Each row is a point on a tangle of strands that fork, close into loops and nearly touch. The rows are in no order.
(in the rows, 128 means zero)
Two points are linked if the straight distance between their rows is under 39.7. Some points are linked to none.
z_87: [123 112 126  59 164 140 163 147]
z_793: [134 144  90 175  86 140  88  68]
z_679: [ 97 146 137 129  87 171 127 124]
z_425: [131 126 163 179 129 107  75 170]
z_669: [130 126 147 138 117 104  77 162]
z_924: [146 116 117 170 164 105  79 162]
z_605: [154 140 174 137 169  97 147 139]
z_741: [119 120 130 109 104 132  86 139]
z_147: [122 179 129 103 114 171 175 104]
z_622: [132 119 125  61 158 136 168 123]
z_641: [ 86 157 128 162  78 166 148 160]
z_351: [116 196 118 117 101 175 158 131]
z_517: [105  96 152  78 144 132 165 167]
z_650: [118  91 116 133 122 119  88 149]
z_466: [128  97 119 149 132 100  84 162]
z_712: [123 128 157  97  99 124 139 105]
z_180: [139 139 157 104 106 105 110 127]
z_398: [132 115 131 149 130 105  76 167]
z_158: [121 170 131 100 109 169 154  99]
z_638: [148  99 114 173 161  89  92 152]
z_963: [150  90 109 173 150  75 100 133]
z_919: [ 85  92 115 197  98 143 158 126]
z_769: [132 154 113  77 119 158 100 112]
z_99: [116  94 166 101 138 103 168 156]
z_992: [145 127 169 134 181 105 156 159]
z_480: [111  98 107 190 101 128 151  86]
z_615: [135 125 139  76 181 124 147 181]
z_51: [ 81 119 110 193  92 150 163 158]
z_310: [134 119 169 104 121  93 151 125]
z_879: [153 131 149  99 172  99 155 146]
z_420: [136 129 151  93 188 124 144 189]
z_235: [135 158  85 183  88 143 106  74]
z_21: [139 128  95 164  93 126  97  62]
z_986: [105 124 110 117 109 166 101 131]
z_815: [134 116 133  70 171 120 155 161]
z_361: [141 120 137 187 161 115  72 165]
z_476: [162 112  73 128 142 105 102  74]
z_386: [100 105 142  85 137 154 187 132]
z_876: [ 96  89 111 192  99 134 155 103]
z_760: [118 126 102 101 120 158  93 132]
z_674: [166 126  74 129 130 110  90  59]
z_630: [148  98 102 154 109  88 102  74]
z_289: [154 151 194 165 151 107 120 126]
z_611: [145 125 134  70 154 113 157 124]
z_624: [144 130 165 131 196 121 149 166]
z_666: [ 99 159 159 136  79 161 168 115]
z_411: [114 121 141  86 129 146 182 108]
z_610: [ 93  96 147  81 137 153 178 149]
z_621: [116  90  87 133 133 140 111 119]
z_926: [150  88 107 166 138  72 106 115]
z_492: [145 153 175 157 127 104  87 151]
z_592: [141 163 118  66 126 156 125  96]
z_747: [136 131 159 113 192 125 147 187]
z_500: [167 173 104  63 150 129  81 126]
z_488: [112 174 120 114 102 179 136 118]
z_927: [127 142 112  89 117 155  92 123]
z_814: [142 144 167 137 115  96  90 150]
z_392: [ 98 135 121 126  98 173 114 129]
z_113: [128 193 117  99 127 168 197 114]
z_868: [131 107 167 108 136  91 163 141]
z_93: [151  91 106 158 124  75 102  92]
z_776: [113  99 161  97 152 113 161 183]
z_75: [123 211 116 111  98 156 181 140]
z_753: [123  98  76 134 139 149 124 107]
z_602: [142 111 100 159 100 109 100  63]
z_378: [135 106  67 135 143 141 126  87]
z_877: [148 102  68 122 151 120 109  88]
z_653: [ 78 132 122 178  83 164 149 161]
z_213: [ 79 100 116 191  94 154 154 140]
z_733: [139 116  73 148 131 135 129  72]
z_344: [125 204 118 108 112 157 195 128]
z_182: [118  84  98 136 127 126 102 131]
z_98: [152 130  73 141 126 131 111  57]
z_65: [132 129 160  97 107 104 133 116]
z_165: [133 134 141 104 109 117  89 140]
z_15: [137 131 156 184 150 118  70 163]
z_218: [122 122 152  90 114 128 162 103]
z_791: [150 157 189 169 139 110  96 137]
z_574: [156 147 186 152 151  96 135 134]
z_861: [151 134 149  92 155  95 149 132]
z_303: [ 92 160 127 148  85 174 141 144]

How many points has the smallest loop of links through each point below? Write none if it is on no loop.
z_411: 11
z_98: 6
z_75: 7
z_919: none

A fork is a point with three links, a tip a point with one. Leave the first point through the second and follow the links. Name the first fork or tip that comes.
z_674, z_98: z_378
z_653, z_51: z_480
z_65, z_180: z_741
z_93, z_630: z_235
z_638, z_924: z_425
z_815, z_87: z_879
z_610, z_386: z_65
z_303, z_679: z_592

A piece is all that can be reached along the links. How many separate loops has the piece of each point below (a circle has one, a figure eight two, a Y none), and how many tips (points with one link)?
z_924: loops 0, tips 2
z_610: loops 1, tips 1
z_650: loops 1, tips 1
z_760: loops 0, tips 2
z_75: loops 1, tips 0

Name the points in between on the shortest way along the links from the first point to the second, in order.
z_147, z_75: z_113 > z_344
z_592, z_760: z_769 > z_927
z_986, z_653: z_392 > z_679 > z_303 > z_641
z_517, z_411: z_610 > z_386
z_492, z_398: z_814 > z_669
z_876, z_641: z_919 > z_213 > z_51 > z_653
